Each row is a point on a landscape with many peaks, with its height.
From any point a climber steps to the highest of the 3 points nearest to it. It stops when none of these is higher. Distance is the straight distance between rows; heights are no part of it.
tumam: | 142 |  93 | 143 | 113 | 136 | 191 | 153 | 166 | 150 |  (h 314)
rudeb: | 140 | 146 | 127 | 134 | 112 |  85 | 106 | 120 |  95 |  (h 302)
biv: | 157 | 125 | 121 |  76 | 117 | 146 |  61 | 175 | 119 |  (h 226)
bas: | 130 | 157 | 145 | 155 | 107 |  68 | 117 |  94 |  94 |  (h 396)
lok: | 120 | 115 | 121 | 130 | 146 | 164 | 182 | 111 | 135 |  (h 548)
zefi: | 146 | 162 | 152 | 135 | 110 |  60 | 106 |  88 |  77 |  (h 447)
piz: | 131 | 153 | 132 | 147 | 110 |  78 | 112 | 110 | 102 |  (h 315)
Ful: | 127 | 136 | 115 | 140 | 124 | 108 | 106 | 134 | 130 |  (h 384)
sed: | 143 | 103 | 137 | 129 | 137 | 175 | 121 | 164 | 158 |  (h 569)
ded: |  99 | 125 | 132 | 134 | 129 | 103 | 139 | 113 | 137 |  (h 458)
Tokif: | 102 | 136 | 140 | 146 | 117 |  90 | 138 | 108 | 130 |  (h 362)
susuv: | 154 | 132 | 116 |  89 | 119 | 128 |  74 | 162 | 112 |  (h 675)
Kuniv: | 144 | 142 | 109 | 120 | 121 | 122 |  91 | 148 | 119 |  (h 394)
luv: | 150 | 141 | 109 | 104 | 120 | 116 |  87 | 154 | 109 |  (h 374)
Tobat: | 135 | 146 | 116 | 136 | 117 |  95 | 106 | 130 | 109 |  (h 317)
pidal: | 122 | 126 | 122 | 138 | 133 | 119 | 118 | 133 | 146 |  (h 579)
Pog: | 152 | 152 | 143 | 126 | 118 |  70 | 104 | 107 |  81 |  (h 407)
zerat: |  79 | 147 | 126 | 139 | 131 | 123 | 185 |  63 | 115 |  (h 426)
tupe: | 137 |  97 | 136 | 114 | 143 | 180 | 162 | 151 | 152 |  (h 201)
zolop: |  84 | 141 | 144 | 135 | 122 |  95 | 164 |  83 | 123 |  (h 514)
kive: |  85 | 134 | 123 | 136 | 135 | 131 | 181 |  72 | 126 |  (h 640)
Vebar: | 112 | 128 | 126 | 139 | 128 | 106 | 130 | 125 | 142 |  (h 608)
zogo: | 117 | 118 | 125 | 132 | 133 | 125 | 131 | 134 | 148 |  (h 252)
davo: | 152 | 114 | 123 | 121 | 128 | 170 |  93 | 166 | 152 |  (h 676)
zofe: | 109 | 149 | 145 | 155 | 110 |  73 | 129 |  98 | 112 |  (h 292)
sivu: | 125 | 110 | 134 | 122 | 146 | 154 | 143 | 141 | 154 |  (h 232)
giso: | 140 | 138 | 116 | 132 | 122 | 111 |  95 | 142 | 125 |  (h 335)
Gul: | 130 | 123 | 123 | 134 | 132 | 133 | 110 | 141 | 144 |  (h 363)
balun: |  99 | 125 | 134 | 126 | 131 | 109 | 154 | 105 | 140 |  (h 549)
vuto: |  95 | 140 | 147 | 148 | 114 |  82 | 143 |  95 | 125 |  (h 383)
sudi: | 139 | 153 | 144 | 143 | 110 |  69 | 108 |  96 |  86 |  (h 498)
Kese: | 109 | 119 | 132 | 129 | 140 | 127 | 144 | 125 | 148 |  (h 355)
Ruzi: | 137 | 103 | 130 | 121 | 144 | 187 | 172 | 142 | 140 |  (h 116)
foz: | 100 | 124 | 127 | 124 | 138 | 130 | 169 |  92 | 135 |  (h 655)
vegel: | 131 | 144 | 122 | 140 | 113 |  90 | 109 | 122 | 110 |  (h 359)
gur: | 125 | 116 | 130 | 131 | 139 | 139 | 121 | 144 | 153 |  (h 244)
safa: | 152 | 135 | 108 | 109 | 124 | 138 |  78 | 154 | 118 |  (h 472)
refi: | 137 |  97 | 141 | 120 | 139 | 176 | 132 | 161 | 158 |  (h 493)
vonu: | 144 | 159 | 144 | 137 | 107 |  68 | 110 |  97 |  85 |  (h 582)
toriv: | 157 | 120 | 119 | 122 | 127 | 169 |  86 | 166 | 142 |  (h 641)
Noku: | 142 |  99 | 128 | 116 | 131 | 209 | 178 | 162 | 138 |  (h 23)
Rivid: | 138 | 117 | 125 | 132 | 138 | 147 | 106 | 155 | 153 |  (h 177)
Fer: |  84 | 134 | 140 | 129 | 129 | 108 | 167 |  87 | 126 |  (h 590)
zomid: | 143 | 107 | 133 | 128 | 134 | 171 | 111 | 169 | 155 |  (h 611)
Tasu: |  97 | 135 | 118 | 150 | 141 | 145 | 186 |  72 | 127 |  (h 481)
sot: | 126 | 107 | 131 | 117 | 150 | 163 | 167 | 126 | 146 |  (h 398)
Guda: | 148 | 143 | 112 | 108 | 117 | 106 |  90 | 141 | 103 |  (h 316)
likas: | 149 | 102 | 138 | 124 | 133 | 177 | 115 | 169 | 155 |  (h 581)
tubu: | 140 | 100 | 135 | 116 | 141 | 191 | 168 | 151 | 144 |  (h 162)
Nuvi: | 130 | 107 | 133 | 117 | 147 | 168 | 159 | 141 | 147 |  (h 290)
vedes: | 121 | 139 | 119 | 145 | 118 |  98 | 114 | 123 | 125 |  (h 677)
fuvaf: | 133 | 108 | 123 | 129 | 146 | 193 | 184 | 136 | 135 |  (h 59)
lalo: | 111 | 118 | 124 | 122 | 145 | 146 | 175 |  99 | 140 |  (h 604)
soge: | 110 | 124 | 117 | 137 | 145 | 162 | 184 |  90 | 131 |  (h 566)
fezug: | 148 | 146 | 119 | 110 | 119 |  96 |  95 | 138 |  96 |  (h 275)
mog: | 146 | 121 | 117 | 127 | 129 | 154 |  92 | 161 | 141 |  (h 612)
zof: | 145 | 149 | 133 | 120 | 114 |  71 | 100 | 115 |  85 |  (h 319)
Bober: | 138 | 129 | 114 | 132 | 129 | 136 |  98 | 151 | 136 |  (h 506)
nul: | 119 | 143 | 127 | 148 | 111 |  88 | 116 | 120 | 118 |  (h 445)
ruga: | 154 | 129 | 112 | 111 | 126 | 159 |  81 | 163 | 131 |  (h 573)
dutu: | 101 | 124 | 131 | 128 | 135 | 116 | 155 | 109 | 139 |  (h 555)

For each start below, name the point where the climber stops.
rudeb: vedes
zofe: vonu
vuto: foz
tupe: foz
soge: foz
sivu: foz
Rivid: davo
Tokif: Vebar
likas: davo
zogo: Vebar

Call two points neighbours if one is among the 3 nearest of the other. Go from one point of each pair to the other, from neighbour to neighbour, staying as high as possible. Name the lowest point that can't be avoided.
Vebar / foz: ded
davo / foz: Gul
susuv / davo: safa
vedes / Vebar: Ful
susuv / vonu: piz

Two climbers start at each pair of points below. Name the first point that both come to, or write none.
Tasu / Ruzi: foz
Gul / Bober: none
ruga / sed: davo
